Points, in no order, along strands that fork, close into loops and pass close to each other.
(in the rows, 128 means zero)
Points whose rows are less than 155 apart are linked; no others are. Some points are linked to none.
k233: [145 109 127  58  86  98  79  88 159 119 134 114  85 140 117 133 112 150
 112 154 118 100 163  85 170 150  72 165 125 157 168 126 156 157 145  98
 100 139 126 107  76 132 104 127 120 118 145 143 114 114  93  86 105  62
 143 134  47 128 139]
k332: [157 111 134  59  96 100  55  87 171 156 121 112 128 141  91 123 122 169
 134 148 115 111 168  91 179 144  68 186 119 175 142 111 133 127 163  81
  78 120 100 133 103 117 101 118  97 122 163 175  93  99  94  78 100  67
 134 146  41 132 162]
k369: [119 138  96 126 138 138 142 111 151 115 148 156 120 131 145 111 112 112
 128 130 111 128 159 131 113 149 146 128 157  76 189 147 120 115  99 177
 161 143 160 132 105 136 118 174 135 125 132 123 157 153 163 137 151 140
 156  65 127 158 110]
k726: [153  79 157  98  76 122  85  92 114 111 146 133  82 138 105 144 106 134
 107 162 120 110 154 109 151 134 107 153 107 184 121 120 149 149  96  90
 111 182 146 108 129 152 110  97 145 135 134 145 100 126 110  95 121 103
 126 176  59 133 124]
k334: [127  97 144 131 177 150 147 152  78 126 130 133 144 144  87 196 188 120
  93  91 127 164  92 110 106 121 149  76 127 141  97  82 152 148 171  83
 156 103 125 111 131  80 134 146 137 118 104 108 130 163 123 141  99 136
 165 205 146 150 129]
k364: [126 120 178 135 167 145 149 174  71 106 128 122 127 125 104 174 192 119
  84 108 131 166  68 105 107  94 150  96  97 165  46  83 134 161 165  92
 140 117 131  98 142  94 139 134 151 148 105 105 147 126 101 138 101 149
 140 203 152 114 109]
k312: [133 175 173 151 176 138 182 165 100 113 109 100 144 125 112 162 187 106
 144 141 152 178  77 155 133 101 156  66 160 120  78 118 107 142 184 114
 130  55 110 103 147  51 141 147 101 123 130 118 158 144 103 162 124 149
 164 137 189  86 134]
k669: [ 82 120  66 144 120 139 176 151 121 155 173 140  97 135 170  94 164 130
 111 103 116 147 130 103 122 131 138 113 141  82 179 147  75 119 146 135
 146 146 158 107  84 100 119 160 119 124  99 102 162 132 145 131 115 192
 139  46 135 147  56]
k92: [140 127 177  59  61  79  87  91 143  98 137 129  60 163 109 145 111 118
 117 168 112  89 179  87 164 152  78 137 114 140 175 130 181 182 124  97
 103 162 153  95  68 139 104 124 137 125 152 138 133 157 114  68  73  27
 171 134  35 115 143]
k951: [ 91  77 122 157 106 140 117 135  79 149 121 120 168  72 169  52 124 178
 159  85 113 130 151 134 171 130 108 155 109 132 107 137 136 114 118 123
 125 119  88 131 180 167 106 119 120 141 110 147  61  75 154 132 139 184
  76 173 122 152 177]
k826: [140 152 175 171  74 108  91 108 165  99  92  97  95 123 131 115  53 100
 159 131 153  72 133 152 137 107 154 154 100 157  79 150 136 136  85 154
 125 152 124 172 168 176 150  63 141 133 133 135  90 117 134 145 128 106
  53 128 131  96 141]
k434: [155 134 186  92 145 116 106 159  84 125 137 146 122 171  75 213 189  88
  93 129 142 150 115  98 134 122 117  77 131 140 138  80 181 190 176  83
 121 113 152  70  91  96 143 144 131 126 116 100 145 190 100 115  93  61
 160 185 103 128 130]
k822: [147  82 147 177 109 165 139 145 108  89 129 119 103 111 159 149 112  90
 109 129 137  74  88 128  64 127 164 135  88 159  55 102 146 135  81 127
 158 169 142 145 173 175 125  69 174 157 117 121 118 132 131 171 144 141
  96 170 153 112 119]
k102: [ 89 142  86 177 144 137 193 139 114 111 134 137 167 135 163 106 126  88
 142  92 130 125 114 163  87 119 183 130 157  72 149 143 107  79  86 210
 177 137 149 158 127 110 134 164 138 126 107 120 172 152 152 144 162 181
 153  73 187 131 115]
k794: [142 126 194  99 115  99 112 146 121  96 158 131  54 173 111 208 157  70
  71 152 130  97 115  68 110 135 119 111  97 152 155 120 178 197 155 107
 127 163 178  85  72 125 140 112 157 119 120  96 167 170  94  86  93  35
 158 130  79 119 103]
k798: [148 113  48 117 141 147 108 141 174 167 111 132 169 110 159 118 103 164
  98 117 127 107 118 140  90 140 159 186 120 111 130 147  82  66 110 142
 123 137 111 182 143 163 138 138 150 142  95 155 138  92 131 126 159 161
 106 106 129 144 104]
k210: [124  94 121 141 170 165 155 162  88 122 134 125 151  99 126 153 185 133
 113  94 120 146  71 127  94 107 133 107 117 164  50  73 120 120 156 101
 142 124 109 124 149 126 125 127 149 147 104 111 132 102 112 149 116 180
 111 203 169 121 116]
k877: [109 140 108 191 134 121 159 124 102 114 104 127 169 120 122 108  95  74
 130  93 130 100 108 175  85 123 193 107 141  87 100 144 152  95  80 189
 178 134 125 186 193 177 149 127 141 123 136 142 139 137 169 160 159 172
 100 138 192 141 141]
k610: [116 157 169 136 177 144 161 170 129 140 122 102 153  85 113 141 203 151
 138 119 136 166  74 139 148 105 133  92 145 144  70 114  74 124 212 110
  98  62  90 121 134  58 127 133  95 130 125 122 147 106  99 155 116 167
 113 128 185  84 115]
k574: [148 181 221 108 106  70 114 109 145  87 101 113  64 149 103 124  80 120
 139 166 156 111 139 120 180  99 113 123 100 184 103 135 119 172 136 136
 115 126 135 133 120 130 120  96 122  96 137 111 127 130  74 100 111  48
 137 115 108  76 153]
k557: [117 123  84 176 131 144 143 140 132 125 106 120 154  80 162  98 103  97
 145  97 141  86  89 169  92 121 173 130 126 117  79 138 132  59  94 162
 150 127  94 191 183 180 150  98 146 141 120 152 115 111 144 161 146 190
  68 141 178 136 123]
k358: [186 175  58  87 163 113 109  71 179 168 101 159 209 134  85 154  93 118
 140 129 146 166 154 151 107 147  75 144 176  84 212 151 140  59 131 175
  89  82 101 139 112 142 175 175 109 106 170 154 147 154 152 116 151  81
 173  76 124 141 165]
k710: [189 184 116  91 146  99 102  61 169 170  91 147 174 138  74 139  79 122
 153 145 133 150 171 157 140 136  80 133 184  94 188 157 170  97 129 147
  74  69 102 136 124 138 154 152  87  98 191 156 120 156 143 125 137  73
 157  91 114 148 194]
k511: [124 139 116 114  98 109  98  66 151 161 115 145 137 118 125  93  56 169
 170 154 130 116 193 151 197 156  91 172 145 108 186 164 139 100 120 126
  85 108 124 149 116 146 114 137  83 124 173 160  86 112 163 123 138  96
 137 124  65 170 161]
k718: [ 88  73  93 118  63 112 121 100 141 112 159 141  95 138 170  90 104 135
 141 145  84  89 178 108 131 168 120 159 143 115 188 166 137 134  66 156
 162 203 168 150 103 160 102 142 129 148 124 141 104 125 183 107 133 141
 121 100  72 170 106]
k171: [103 109 111  88  91 136 116 101 164 116 148 135  81 141 146 127 110 133
 117 145 102  86 162  97 119 178 107 166 136 122 187 144 137 139 113 133
 139 178 152 124  75 153 106 157 135 141 124 143 144 144 150 100 136 115
 145  77  66 150 104]
k807: [140  67  96 124 161 199 159 163 115 131 138 109 165 101 142 169 188 126
  76  96  91 130  72 121  53 109 153 130 109 142  80  67 102 107 168  84
 125 125 109 157 120 123 135 125 150 155  81 118 144 118 114 132 118 168
 109 159 147 124  81]
k175: [115 115 174 125 108 120 138 146 122  96 154 111  55 157 145 133 158 124
 101 145 119 115 122 117 136 124 141  99  95 180 111 138 117 174 139 108
 136 146 148 111  93  92 116 102 143 129 109  96 138 117  92 112 101 120
 123 100 111 109 101]
k936: [ 92 106 113 161 108 137 158 115  96 132 146 145 147 121 149  72 116 147
 147 116 115 125 167 140 131 141 147 132 152  96 144 155 132 127  97 157
 168 163 142 144 149 157 108 140 122 141 126 130 101 130 166 137 154 173
 119 136 132 164 147]
k617: [117 154 209 176  78  97 108 102 123 101  98 109 117 134 113 100  66 104
 164 124 146 111 144 146 149  95 158 135 119 144  89 137 157 167  65 153
 140 160 142 144 177 158 144  85 150 122 126 123 112 131 124 122 132 107
  96 148 138 103 151]
k485: [143 184 131 164 181 116 157 140 160 122  97 112 147 114 129 136 117  82
 169 141 152 133 100 190 115  91 150 140 157 121  93 160  90  78 131 187
  97  60 104 186 129 121 162 148 112 129 154 133 179 121 122 142 156 134
 112  81 230 111 109]
k105: [116 160 191 128 109  93 118 113 185  94  98 105  97 136 122 130  58 130
 158 169 125  88 158 132 164 128 115 141 115 152 126 150 129 154 111 149
 106 116 134 150 111 135 130 118 105 119 141 114 126 116 112 119 128  69
 137  97 117 103 155]
k948: [194 124 150  98 152 159 113 130 143 104 107 103 128 126  93 172 119 110
 105 133 137 114 105 114  90 139 116 151 101 183  70  81 139 127 133  97
 111 126 111 135 147 132 133 111 136 135 126 137 125 110  90 125 128  94
 102 150 128  82 144]
k749: [136 144  75 117 143 143 151 157 173 136 137 124 104 147 157 153 156 107
 101 123 120 114 108 113 103 134 139 126 116 121 156 139  68 116 153 146
 115 124 121 123  78  92 164 152 131 134  90 124 184 125 109  95 140 136
 118  24 152 108  59]
k638: [ 67 113  72 177 108 106 165 130 113 149 151 141 176  94 171  34 113 166
 178 105 130 158 165 140 169 149 110 152 153  77 172 162 109 108 111 161
 144 150 131 138 137 154 114 155 101 115 145 133  92 108 192 143 137 175
 125 126 132 167 132]
k152: [121 140 177 160  90 111  78 109  72 133 109 109 150  81 121  94  81 125
 165 104 136 128 126 150 169  89 129 117 107 152  80 112 156 167  94 138
 120 103  92 135 220 177 140 104 127 126 130 136  75 107 147 153 126 150
  73 184 153 122 189]
k189: [153 202 209 143 165 109 146 151 110 110 106 116 152 125  74 162 139  94
 142 144 153 158  81 149 134  97 145  78 140 128  66 116 130 145 172 125
 123  73 116 105 167  73 147 135 106 114 134 101 151 150  96 141 113 114
 147 159 198  70 161]
k445: [ 96 102  41 138 104 138 136 119 138 127 154 154 140 143 186  92 101 121
 123 120 114 117 160 132 113 157 137 165 151  64 213 143 107 105  81 175
 183 180 154 136 102 149 118 168 148 137 111 130 139 154 196 121 146 177
 145  74  99 173  97]
k424: [140  96 136  97  66  99  78  76  82 138 149 142 138 119 103 123 122 149
 140 159 103 155 169 120 193 133  86 145 171 121 192 114 166 131 114  84
 113 144 130  91 144 130  99 156 118 139 159 144  91 153 173  93 129 107
 151 196  55 169 172]
k919: [172 129 105  69 174 139 106 138 172 159 136 136 141 159  92 203 199 117
  97 111 129 145 114  92  98 150  87 109 142 135 150  98 146 157 182  86
  84  77 130  87  74  86 121 140 110 111 140 141 144 152  88  91 110  64
 147 121  96 132 145]
k954: [175 163 145 116 159 123 110 114 189 130  86 107 141 138 107 154  91 119
 134 144 141 113 109 149 124 134 119 140 136 160  87 137 140 103 135 149
 101  85  96 155 143 125 154 111 112 112 148 140 129 119 101 119 149  95
 117 123 154 100 173]
k306: [118  88 179 149  67 117  88 126  47 113 127 125 126  99 135  87 103 129
 146 112 125 132 142 133 163  90 106 144 101 160  84 117 149 168  88 120
 131 170 103 116 206 178 134 102 147 147 114 126  74 118 143 131 133 143
  56 195 125 128 178]
k54: [111 156 239 161 101  85 131 122  98  88 112 115 100 127 122  89 103 102
 153 137 147 144 124 146 145  94 161 109  98 139  63 127 134 191  99 155
 153 149 143 136 174 135 116  91 147 121 125 104 126 134 114 131 129 125
 123 134 175  90 128]
k560: [ 41 121  96 164 111 128 189 156 102 134 181 138  75 124 176  50 164 161
 114 114 126 163 143 107 122 144 117 105 124 101 166 177  92 137 149 130
 178 171 154  86  91  99 100 128 105 119  95  88 127 118 153 136 105 168
 145  76 113 166  78]
k81: [128 106 152 131 112 125  76 114 115 145 113 112 149  92 127  92 107 150
 156 113 116 140 135 146 165 110 116 129 119 141  98 119 138 114 122 126
 116 106  85 145 185 151 115 113 127 126 133 148  82  96 139 134 146 158
  96 185 118 136 177]
k725: [ 97 119 182 126  82 103 142 143 149  68 139 108  35 168 158 111 117 109
 111 153 120  77 123 113 125 131 139 120  79 177 110 154 124 170  97 142
 171 183 159 133 102 126 107  89 167 142 100 102 124 127  99 122  96  94
 131  79 121 100  97]
k65: [157  80  48  91 139 188 127 158 148 156 121 117 161 103 144 149 150 148
  88 105 103 108 104 142  61 141 153 171 104 122 110 110  90  88 132 117
 117 121 121 178 131 161 134 131 161 142  99 154 134 105 119 138 152 165
 108 131 133 137  92]
k681: [102 167  73 141 164 142 159 149 153 157 141 128 137 119 161 145 160 125
 121 102 135 147 111 152 117 108 146 123 135 107 137 140  40  86 152 154
 112 115 125 122  94  71 154 159 116 121  96 112 170 122 121 140 129 172
 140  54 175 112  65]
k865: [103 187  87 186 185 129 168 127 127 130 121 130 184 130 155  97 108  98
 137 113 155 138 106 181  99 101 160 127 147  89 146 150  94  60 106 206
 155  89 127 160 139 110 153 157 128 120 147 127 191 148 142 156 157 164
 153  82 208 139 108]
k876: [ 85 127  78 157 159 133 174 158  99 155 130 145 175  92 165  68 150 175
 162 100 145 168 127 156 149 116 144 126 156  89 128 142  76  82 146 147
 137 118 110 124 135 113 120 150 106 124 123 123 130 107 140 154 137 181
 133 120 153 148 115]
k167: [ 88 124 151 165 120 110 149 117  63 128 130 135 165 112 110  77 136 155
 168 100 124 176 144 128 154 118 126 102 144 109 126 122 157 154 115 135
 157 123 134 104 172 116 114 135 109 115 129 111  99 141 158 159 148 159
 132 171 155 141 179]
k900: [161  70  43  94 175 183 140 160 132 166 142 106 166 121 113 185 181 139
  72  94  88 145 103 112  56 130 138 147 109 124 106  87  93  84 164  87
 111 112 106 152 117 119 143 154 154 137  86 143 156 124 116 110 130 174
 119 130 133 147  84]
k664: [168 141 115  95 126 140  94  76 111 154 129 148 174 149  70 178 148 142
 142 137 114 162 164 137 153 146 103 108 180  95 200 114 183 121 148 101
 108  89 115  92 138 110 119 163 100 103 171 144 107 171 157 125 124  91
 185 169  93 156 189]
k329: [147 158 165 117 113 104  86  96 176 140 102 120 123 126 101 119  68 133
 164 154 138 104 143 145 171 119 119 160 134 155 100 132 128 122 122 132
  94 105 106 157 141 147 136 115 109 114 135 138 103 107 118 105 140  95
 111 143 101 103 165]
k315: [ 83 146  62 166 146 108 153 153 135 187 134 125 150 100 168  51 120 211
 169 109 159 166 147 142 157 114 116 135 135  98 162 168  32  88 144 146
 115 103 112 131 121 107 117 139  90 122 135 116 138  87 159 125 116 178
 138  78 159 155  94]
k417: [ 96 106  28 115 121 127 147 138 130 153 171 139 123 137 173 100 137 152
 118 115 113 129 163 113 124 162 122 145 138  81 206 157  83  97 113 142
 147 160 157 118  82 121 116 174 137 139  99 102 143 123 162 124 120 170
 138  45  94 152  72]
k103: [142  97 125 158 160 180 159 152  95 103 118 107 129 116 152 152 154 116
 116 113 130 109  67 134  57 108 160 116  96 145  53  78 133 122 108 123
 162 138 125 137 173 152 140 112 159 166 115 131 130 109 118 170 149 177
  97 185 174  95 121]
k85: [128 187 196 135 152 112 130 160 134 101 114 117 102 138 104 146 146 111
 145 150 150 140  97 119 156 105 138  96 121 149  68 120 111 167 167 114
 111  96 129 106 133  66 130 121 119 109 134 117 138 124  78 128 109 105
 136 124 167  82 134]
k812: [ 76 132 125 150 159 151 168 156  88 149 146 125 145 109 154  80 170 173
 136 101 128 176 110 123 145 127 136 107 145 121 110 141  97 136 174 101
 135 120 132 105 113  85  95 147 117 126 123 118 114 101 138 147 126 181
 129 127 157 121 123]
k656: [119 159 133 173 149 146 165 121 121 107 123 138 147 157 133 131 124  80
 125 121 122 129 112 154  82 122 177  98 151  79 122 123 143 108  98 184
 172 132 139 129 136 117 145 155 141 127 110 108 162 154 146 160 166 159
 163 101 201 116 132]
k360: [106 114  99 142  91 106  97  81 136 180 124 146 172  90 138  59  79 180
 176 136 106 132 187 160 206 138 101 171 157 108 159 156 135  99 104 133
 101 102 105 153 155 152 119 130  73 139 177 164  78  92 169 132 126 144
 110 153  84 176 176]
k76: [ 82 133 165 145 153 131 161 182  88 147 142 130 142  89 133  92 188 183
 138 102 142 176  90 121 168 104 119  87 121 144  71 120  75 140 207 106
 122  90 102 119 129  71  96 113  95 115 121 124 119  93  91 154  89 176
 103 134 149 105 120]
k609: [113  96 105 171 114 160 135 159 133 132 113 126 123 108 179  98 104 144
 128 108 134  81 105 139 116 128 159 142 109 132  88 130 109  90  94 137
 137 154 104 157 151 183 131  88 150 147 118 137 106  82 132 151 142 175
  83 137 136 132 118]
k206: [151  85 157 133  81 127  89  95  96 110 137 127 116 124 126 121  96 122
 125 142 122  99 157 122 152 114 119 152  97 166 115 111 152 156  78 109
 141 164 127 120 165 181 131  88 155 149 120 144  82 122 141 128 134 130
 101 190  97 137 145]
k587: [104  96  88 138  97 142 119 139 160 127 121 130 107 120 171  85 100 154
 120 135 107  77 149 120 133 142 144 160 121 126 127 159 107 101  83 149
 147 175 126 151 116 169 120 110 139 147 105 146 118  87 145 127 140 165
  96  86 104 146 104]
k655: [104 141 180 161 146 112 159 135  55 127 128 125 147 107 117 117 158 137
 137 114 140 172 112 130 127 100 148  73 142 117  93 105 162 154 129 122
 164 118 133  87 172 112 126 131 133 126 134  94 129 152 141 145 119 150
 149 193 177 111 160]
k231: [163 165  41 105 179 129 112 110 158 168 114 141 193 132 131 154 111 145
 124 121 130 153 132 151 118 134 108 153 147  91 193 143 109  52 131 157
  96  77 115 143 104 125 154 177 111 113 133 156 148 137 148 121 158 124
 157  79 144 154 134]
k220: [115 113 164 126 145 134 135 166 112 107 137 120  93 152 125 149 187 106
  84 140 136 140  73 104 119 107 131  87 102 164  87 104 128 152 170  88
 142 136 140 104 115  93 130 113 135 126 100  96 138 124  96 132 105 132
 127 141 135  98 106]
k758: [159 168  94 152 163 103 118 116 179 136  77 122 169 115 128 127  76 107
 146 140 164 103 113 177  90 104 147 140 153 133 114 160 115  65 116 183
 102  72  94 206 142 134 175 141 127 131 162 153 153 112 126 139 155 121
  92  86 189 139 135]
k634: [128 127 182  79  83  82  99 138 128  92 158 133  51 168 123 153 153  98
 106 138 104 104 152  97 151 141  95 111  88 146 165 123 163 193 149  94
 105 163 162  77  67 130 103 112 153 122 140 111 141 159  89  80  79  27
 166 110  53 123 109]
k223: [155 133 135  83 102  99  72  67 158 160  99 127 135 128  90 125  95 168
 146 168 119 122 183 115 189 153  69 169 162 140 188 123 143 124 129 108
  79 104 111 116 115 122 113 136  79 121 173 157 105 130 137  96 132  75
 152 145  58 141 178]
k955: [170 160 139 159 122 116  97 118 206 135  85 107 104 112 130 127  40 100
 147 158 165  52 109 161 120 119 149 164 105 168  85 161 135 111  99 134
  86 119  97 195 153 175 159  60 138 147 155 162 104 102 110 130 133  95
  52 103 137 104 142]
k136: [128  78 154 121  91 133 120 136 123  79 141 119  49 145 164 117 113 123
 108 141 119  79 121 110 111 130 133 140  77 174 102 132 119 168  89 118
 157 200 166 139 114 159 111  57 171 159  99 113 124 115  98 146 116 115
  93 133  92 113  92]
k977: [184 156 109 134 145 121 126 125 202 136  87 117 141 121 122 150  74  97
 132 146 161  88 103 154 104 119 145 157 127 163 103 153 130  75 113 154
  86 106 104 180 127 168 162 109 114 134 144 156 129 103 110 125 151 100
  67  91 165 136 125]
k965: [134 173 148  97 149 148 120 151 143 134 142 146 144 154  87 192 206  92
 131 132 161 184 124 117 127 135 110  64 163  91 196 112 174 155 182  90
 111  73 142  85 107  75 121 147 119 102 140 117 140 166 111 129  83  85
 194 121 125 127 140]
k690: [150 141 132 148 133 143 144  92 112 109 121 132 154 147 103 130 104  82
 119 112 105 120 112 165  80 123 181 105 146  91 129 136 166 115  80 161
 159 131 142 176 165 141 146 149 147 118 127 141 140 157 159 141 178 152
 140 135 177 135 162]
k203: [133 178 184  85 149  99 125 152 122 127 131 137 119 155  71 179 191 103
 133 149 168 175 131 111 151 128 112  83 142 111 142 101 164 175 182  87
 130  95 147  66  96  80 122 141 121 107 151 103 142 150 100 128 104  60
 165 149 114 106 139]
k353: [151 143 118  99 187 161 133 169 145 147 147 146 132 167 105 236 221  88
 112 120 124 173 110  99  84 155 120  78 154 104 172  97 179 169 188  79
  98  79 139  84  87  70 132 141 106 115 133 125 172 183 103 127 121  88
 163 124 118 130 135]
k325: [ 98 135  39 143 146 116 123 113 158 184 135 145 169 109 158  77 102 186
 168 125 146 145 167 149 169 137 122 164 144  69 182 149  71  78 128 153
 109 118 134 139 116 125 125 162 114 119 148 120 132 104 153 132 137 163
 141  81 107 162 102]
k987: [ 57  97  96 133  83 116 163 138 111 125 188 150  89 123 170  63 142 167
 128 135  91 139 154 101 141 160 113 125 143 117 170 173 115 138 119 123
 165 188 162 102  85 134  85 130 121 131 132 100 106 119 166 130 105 172
 122 111  95 167  85]
k711: [161 104 170  73  91  98  86 110 130  87 121 147  68 145  91 143 124 118
 105 164 137 118 156 107 171 114  91 133  73 193 105 116 137 165 122  84
 103 166 138 113 106 154 121  87 143 104 130 132 118 118  70  87 103  57
 117 146  62 113 129]
k367: [105  54  89 147  99 142 115 133 100 139 141 138 155 107 150  70 116 180
 138 114  93 138 152 117 132 141 110 156 133 125 135 141 128 127 105 127
 147 160 122 133 160 165 105 123 128 154 113 144  91 102 168 119 127 183
 112 175 102 168 146]
k416: [162 106 145 130 122 169 118 126 158  81 116 110  90 150 131 162  96  99
  89 140 126  76 101 128  63 137 158 139  86 159  97 103 154 137  90 117
 154 178 155 137 134 152 139  79 153 149 116 128 118 135 112 136 164 110
 104 139 139  97 109]
k322: [ 91 178  85 183 188 128 182 164 125 143 127 122 158 104 157 127 153 127
 157 115 157 150 100 166 119  86 155 117 141 100 134 148  60  77 143 172
 121  94 103 142 124  92 153 160 109 132 133 113 177 134 134 165 141 179
 143  68 220 115  78]
k497: [124 165 232 117 109  88 119 130 115  71  99 122  63 137 120 118 112 115
 138 160 140 121 118 115 162  98 133 105  90 175  73 132 123 185 111 133
 142 149 150 129 141 139 133  89 156 125 121 108 129 124  91 121 115  84
 120 128 126  82 117]
k290: [135 132  49 112 138 119 108 121 168 158 114 141 165 135 152 112  94 160
 133 130 132 107 148 134 129 146 126 156 133 101 174 150  86  63 128 148
 111 119 112 155 107 139 138 175 120 131 118 144 130 115 143 113 156 139
 118  86 111 154 109]
k327: [ 77  64  68 123  73 131 147 129 136 134 153 147 112 133 187  63 111 166
 120 132  95 109 164  98 139 163 128 169 128 112 158 185  87 131  92 152
 160 206 151 132  99 147  93 122 137 151 114 136 117  87 156 112 114 172
 114  86  80 167  81]
k99: [124 134  90 126 151 159 160 154 181 122 156 120  66 147 151 184 180 107
  80 126  98 111 113  72  80 159 138 106  98 123 184 153 107 162 161 127
 117 129 147 112  63  92 160 136 137 140  81 135 214 139  90  87 125 125
 134  26 132  92  66]
k513: [168 180 132  77 153 129 105  64 173 159 110 146 164 143  60 172 121 123
 140 144 153 165 161 128 141 154  86 118 187  85 196 131 180 115 164 115
  93  75 108  93 122 109 125 147  95  94 176 151 119 172 139 117 114  64
 184 108 106 116 183]
k852: [121 111 144 114 162 137 148 161  68 147 151 150 145 140  88 171 189 133
 125 100 140 196 118 108 137 122 123  68 138 106 136  82 169 143 166  89
 148  96 143  66 124  90 106 151 128 118 138  95 115 160 134 158  99 132
 180 189 132 150 124]
k805: [148 135 162 153 149 132 157 122  69 106 116 116 150 144  95 161 144 120
 116 115 120 141  93 145  77  99 160  92 136 129  77  89 165 143 107 122
 157 127 131 127 186 126 132 132 146 133 110 116 135 161 129 152 138 161
 155 197 186 105 146]
k819: [ 83 125 112 160 100 110 151 121  84 150 148 144 160  77 126  43 127 192
 178 115 115 179 160 128 182 140  91 133 150  98 152 145 132 127 130 127
 142 131 119 106 152 120 110 134  80 104 142 120  82 116 156 144 138 168
 134 155 126 158 173]
k790: [165  80 134 111  98 156 110 129 143 121 136 117  73 154 148 169 104 105
  89 155 116  73 123 108  89 153 123 164  95 185 104  98 143 162 111 113
 129 185 160 133 106 158 139  81 175 143 104 132 127 120  93 131 131  93
 114 152  79 112  92]
k59: [134 122 118 102 143 142 131 107  83 143 143 156 147 154  79 159 161 135
 129 114 128 160 148  96 141 138 123 101 161  90 173 106 177 125 136 101
 142 122 138  82 132 110 112 159 124 111 156 117 124 177 156 138 126 130
 173 186 109 162 154]
k245: [203  90 143  97 125 177  98 152 123 110 125 105 114 110 115 166 119 122
  93 134 146  86  96 124  78 133 115 166  74 189  54  75 113 155 117  78
  98 134 116 137 133 150 136  58 144 146 129 152 114 109  85 135 123  78
  77 181 111  83 105]
k770: [149 119 172  90 140 122 112 139 110 112 140 145  92 176 101 213 153  65
  78 141 126 125 120  80  96 135 134 102 111 134 135  86 180 178 143  93
 139 158 154  73 103 118 132 128 163 111 119  94 153 180 111  95 114  72
 167 171 113 135 128]
k604: [174 131 162 128 158 150 126 121 118 108 116 121 132 148  97 171 145 113
 112 138 132 134  89 133 105 118 131 109 116 155  70  88 146 136 130 119
 132 116 117 129 173 124 145 129 139 130 120 118 133 139 119 131 140 122
 127 168 169 100 152]
k410: [116 144  93  86 126 158 143 113 161 117 158 136  89 158 161 141 136 102
  99 139  95 108 153 109 115 172 127 124 147  80 205 144 142 142 136 141
 144 156 154 121  71 137 123 155 137 121 129 136 164 159 146 122 133 107
 153  51 102 131 100]
k141: [122 123 127 121 128 113  98 122 132 159 125 130 162  93 136  74 109 186
 156 131 117 135 149 127 189 141  97 160 130 137 130 136 116 111 136 118
  92 105 109 136 132 143 107 124  96 131 154 146  86  93 142 129 137 144
 113 150 107 149 158]

A tip is a point with one link. Name the tips that can be reached along the links from each point below, in the order of the rows.
k103 | k85
k141 | k919, k711, k245
k171 | k99
k954 | k485

How many points has the smallest loop of links through each point below? Write none if it is on no loop.
k617 | 10
k725 | 10
k900 | 15
k718 | 10
k434 | none
